Each row is a point on a tangle of strands that fork, close into loops and nearly touch. The rows are in no order.
Points whose rows are less than 36.6 apart are linked; no others are. Some points are linked to none.
(788): [-43 -20 -31   0   8  -1  11 -21 -30  42  33  22 -16   2 -36  24  -7   8
  16   5]
(733): [-22   7  17 -38 -37  -8  13   3  27   2  -9 -24  -9   1   3  -7  31  46
 -24 -10]
(14): [-25   4  19 -37 -43  -6  12   3  28  14 -16 -29  -2  -4   4   5  22  45
 -28 -12]
(703): [ -2  -1  21 -33 -42 -10  10   5  19 -10  -7 -28  -8   4  -4  -5  23  39
 -27  -7]
(886): [ -6 -16 -13  10  23 -12   5 -35 -14   7  19  15 -11   9 -25   7 -11 -17
   3  17]
(448): [  8 -21 -21  20  31   2 -12 -24 -15   9  16  12 -10   9 -42   7 -18 -25
  17  14]
(799): [-13  -7   2   0  12 -25  19 -34  -6   0   8  15  -4   6  -4   6   0 -11
  -4  13]
(65): [ 35  11   8  10  15   0 -10  10   0 -28  -7  -3   3   4   6 -36  24  -7
   9  -8]
(814): [ 19  -6 -14  20  48   7 -23  -9  -7   2   6  13  -7   3 -32 -10 -11 -28
  25  15]
(917): [  9  10 -20   2   2   6   3  42  19   1   2 -11  18  -2  55 -20 -17 -28
  -5   4]
(712): [ 15   1   4   3   6 -22 -14 -15  11 -37  12  18 -24  15  -2 -43  28   7
  -7   8]
(482): [  2  -7  -4   2  24 -18  -8 -31  -1 -15  19  20 -22  11 -17 -25  10  -8
  -1  18]
(557): [ 28  19   8   2   1  16   4  24  -5 -15 -14 -14  18  -5  21 -18  14  -8
   6 -18]
(705): [ -5  -4  14  20   0 -20  19 -29 -13  -8 -15  13  16   4  11  34 -10 -18
  -3   1]
(151): [ 14 -10 -12  18  39  -1 -14 -22 -11   0  10  15  -9   6 -32  -5 -11 -27
  16  14]
(105): [-21   1 -14  -6  27  -7  -9 -29   2  -1  34  35 -41   6 -20 -28  16  10
   3  23]
(227): [-19   9  16 -28 -20 -22  17 -11  21  -9  -1  -4 -10   8   9 -14  32  22
 -16  -2]
(844): [ 18  21  -9   7  24  10  -1  31   5  -3  -5  -3  16  -6  32 -28   4 -22
  12  -5]
(732): [ 29   4  26 -16 -35  27   4  25 -11 -10 -19 -35  18 -13  -3  14   1  30
 -12 -19]
(63): [ -9   0  21  -7 -19 -29  23 -23   4  -6 -15   1  10   5  14  20   6  -2
 -14  -4]
(754): [-10  12 -23  19  31  12   0  19  11  11  -2  11  21  -3  47   3 -27 -37
  13  13]
(749): [ -1   9 -27  13  54  11 -18  25  10  22   9  15   7  -6  12 -10 -27 -36
  27  23]
(442): [ -2 -33 -38  19   6   7 -15 -16 -23  25  24   8 -11  14 -51  28 -27 -25
  20   4]
(809): [ -5   8 -23  13  18   6   0  27  20   5   1   4  22  -2  58  -1 -31 -37
   5  15]
(89): [-28  18  14 -29 -19 -12  15  -1  27  -6  -5  -3 -15   5   8 -20  41  37
 -12  -5]
(904): [-11   4   7 -13   3 -24  12 -24  11 -16  12  13 -16  12   3 -23  24   7
  -7  10]
(551): [ -7   1  18 -14 -13 -28  21 -23   7  -9  -6   1   2   7   9   1  15   2
 -14   0]
(244): [ 22  -2  -1  15  36  -8 -14 -18  -3 -17   3  12  -6   6 -16 -23   6 -21
  12  10]
(952): [-21  -4  36  18 -41 -19  11 -15  -3 -10 -37   6  20  -7  30  56 -12  -3
 -15 -16]
(62): [ 18  16  -3 -13 -32  41   6  50  -6   4   0 -34  13 -23  33  -1 -21  10
 -18 -12]
(289): [-33  24  13 -24  -6 -11  13  -5  27  -6  -4  10 -18   7   8 -24  46  37
  -6  -2]
(817): [ 11  18 -12  11  34  10  -2  27   7   4  -3   5  18  -5  35 -21  -6 -30
  14   3]
(890): [-35 -16 -30  -4  15   0   4 -26 -21  34  37  22 -24   2 -38   8  -5   5
  15  11]
(267): [-14   7  12 -21 -11 -24  13 -16  15 -15   5   5 -13  10   7 -22  30  16
 -12   4]
(514): [-25 -34 -41  12  -7   0  -3 -18 -30  37  34  14 -13  12 -41  32 -22 -11
  12   1]
(242): [ 30  22  -3  -8 -13  29   0  56  -4  -8   2 -34   1 -18  21 -30   7  12
  -5 -16]
(339): [ 25  18 -11  -6 -12  22   2  58   3  -3   5 -32   2 -15  32 -32   0   0
  -7 -11]
(798): [-10 -11  -5   3  20 -21  11 -35 -10   2  17  19 -11   8 -17   0  -3 -12
   0  18]
(12): [ 13 -10  36 -14 -50  15   3  12  -3   0 -31 -31  26 -14  -3  40 -13  38
 -23 -22]
(210): [  0   9 -24   9  45   2 -14  31  19  16  10  13  10  -3  28 -19 -24 -38
  18  22]
(67): [ 23  -1  31 -16 -40  23   4  18  -9  -6 -26 -33  24 -13  -2  25  -5  33
 -16 -20]
(882): [  8  -7 -33  24  44  25 -27  13  -7  26   8  11  -2   1 -38  16 -29 -34
  41  11]
(533): [-19  -3  27  14 -26 -27  20 -22  -4  -5 -27   8  16  -3  24  49  -9  -7
 -14  -7]
(730): [ 24   3 -14  20  55   5 -32   2   0  -1   3  16  -9  -2 -22 -25  -3 -25
  29  14]
(371): [ 25   5  -3  19  44   0 -19  -5  -3 -11  -1  12   0   2 -12 -26   5 -24
  20   8]
(433): [-22  -5  42  19 -50  -9   0  -6  -5 -14 -46   2  24 -10  32  60 -16   5
 -13 -24]
(937): [  6 -24 -30  25  23  11 -16 -14 -21  18  14  10  -6  12 -46  25 -28 -28
  24   8]
(508): [  3  17 -14  17  33  14   1  16   3   7  -6   9  24  -5  36  -4 -15 -33
  16   4]
(186): [-20 -12  26 -26 -55  -8   7   3  21  23 -26 -32  12 -14   4  30  -3  44
 -39 -19]
(41): [ -2 -20  37 -10 -58   8   0   7   4   8 -36 -27  26 -16   2  49 -21  43
 -30 -24]
(355): [ 12  -6  26 -28 -44  -1   5  10  10 -15 -10 -36  -3   2 -13   0  16  40
 -26  -7]
(828): [ 30   6  25 -13 -28   9   6  15  -5 -23 -17 -27  10   0  -1  -5  16  15
  -9 -17]
(689): [  1   8 -28  16  55  17 -22  22   4  25   8  17   4  -5  -4  -3 -28 -34
  34  21]
(429): [ 33  11  21 -12 -26  24   5  27 -11 -16 -17 -32  16  -9   3  -1   8  19
  -6 -21]
(2): [  2  11 -19   8   9   8   4  33  18   3  -1  -2  22  -2  58 -10 -22 -32
   0   6]
(758): [ 32   7  20  -6 -17   0   1  10  -2 -32 -11 -19   3   6   0 -22  25   9
  -4 -13]
(946): [-15  -6  42  13 -54   9  -7   5  -8 -10 -46  -7  31 -15  31  57 -20  18
 -12 -33]
(887): [ -8  -6   9  10   6 -25  21 -32 -11  -3  -4  13   7   5   2  21  -5 -14
  -4   7]
(818): [-25  -5  21 -35 -48  -5   9   4  26  23 -20 -37   4 -12   1  16  10  51
 -37 -15]
(108): [ 10 -20 -32  25  30  19 -24  -2 -15  21  11   8  -5   8 -49  20 -28 -31
  33   7]
(76): [ 35  17  17 -12 -22  34  -1  41 -14 -12  -9 -38   5 -15  -1  -9   8  27
  -7 -16]
(625): [-10 -37 -47  15 -11   5 -15 -12 -25  32  30   8 -11  16 -51  33 -26 -23
  19  -4]
(52): [-23 -20 -35  -2  11   1  -4 -27 -18  27  40  21 -29   6 -44   3  -8  -4
  14  13]
(834): [-19  -6 -21  -4  25  -2 -13 -30  -4   5  37  32 -44   5 -30 -22   7   6
   8  23]
(128): [ 32  22   6 -11 -18  37  -1  51 -13  -8  -1 -40   2 -20  10 -19   4  22
  -7 -15]
(331): [ 16  -6  -3  10  30 -13 -11 -26  -3 -17  11  17 -13  10 -19 -22   7 -17
   5  15]
(405): [ 32  14   9   5   8   6  -1  15  -2 -22 -13  -9  13   0  12 -27  19  -7
   7 -13]
(920): [ 22  -2  27 -20 -38  -1   7   9   3 -21 -14 -31   4   3  -7  -1  17  27
 -18 -13]
(323): [-11  -2  23   9 -17 -27  24 -25  -5  -7 -20   7  16   2  17  35  -3  -9
 -12  -5]
(822): [-12 -19 -22   4  21  -6  -4 -31 -15  15  31  19 -24   8 -38  -1 -10 -12
   7  19]
(773): [  6   3  32   2 -42   5   8   2  -6  -9 -36 -13  30  -7  21  39  -7  11
  -9 -27]
(865): [-10   3 -25  35  45  24 -10   5 -13  18  -2  16  16  -3   5  26 -34 -32
  30  12]
(793): [ 32   4   8  10  13 -10 -12  -3   2 -34  -1   4  -7   9  -1 -39  25  -3
   5  -2]
(546): [-22   9  -7  -8  23 -10  -5 -26   7  -8  27  38 -37   6  -9 -31  25  18
   1  20]
(889): [ 17   7 -19  -3 -13  12   6  53  18  -1   4 -23  13  -5  50 -20 -18 -20
 -12  -2]
(590): [ 26   1   7   6   8 -17 -13  -9   7 -37   5  10 -16  13  -3 -41  27   2
  -1   2]
(883): [ -8 -13 -22   2  25  -5 -12 -31  -7   6  34  23 -34   7 -36 -15  -2  -7
   6  21]
(474): [-31  23   9 -19   6 -12  11 -12  21 -10   5  21 -23   6   5 -27  43  31
  -2   5]
(852): [  3   2 -30  22  52  23 -23  15  -4  26   6  14   3  -4 -19   7 -28 -33
  38  16]
(344): [ -7  -1   1  -5  14 -23   4 -29   6 -15  19  20 -21  10  -7 -26  18   0
  -4  17]
(500): [ -1   0  37   4 -50  16   0   9  -9  -9 -41 -13  34 -14  25  50 -16  20
  -9 -32]
(554): [-13 -21  31 -17 -60  -3   2   4  13  17 -32 -30  19 -16   2  42 -16  44
 -39 -21]
(406): [-35   8  10 -14   2 -27  29 -28   8  10  -2  11  -5  -1   8   5  17   8
  -7   6]
(657): [ 24  19 -11  -2   3  14   0  50   7  -3   1 -20   9  -9  37 -36   4 -11
   2 -10]
(223): [-28  15   1 -12  16 -13   5 -19  14 -10  16  30 -29   8   0 -30  35  23
  -1  13]
(146): [-42 -30 -42   6  -9   0   1 -15 -34  47  36  19 -12   6 -35  35 -14   0
  16  -5]

A fork is a point with three links, a tip a point with one. Leave the first point through the second and follow the links. Name the first fork or tip that comes.
(749), (689) -> (937)
(946), (433) -> (323)
(712), (590) -> (557)
(14), (818) -> (429)
(809), (754) -> (844)

How many points has the smallest loop of links through each point below? Write none if it is on no loop.
(12) -> 14
(705) -> none
(242) -> none

Name the points in between on the shortest way along the links from the first point to the second, in order.
(882), (788) -> (108) > (937) > (442) > (625) > (514) > (146)
(128), (186) -> (76) > (429) > (732) > (67) > (12) > (41) > (554)
(52), (63) -> (822) > (886) > (798) > (799) > (887) > (705) > (323)
(733), (242) -> (703) > (355) > (920) > (828) > (429) > (76) > (128)
(2), (844) -> (809) > (754) > (508) > (817)
(267), (223) -> (227) > (89) > (289) > (474)
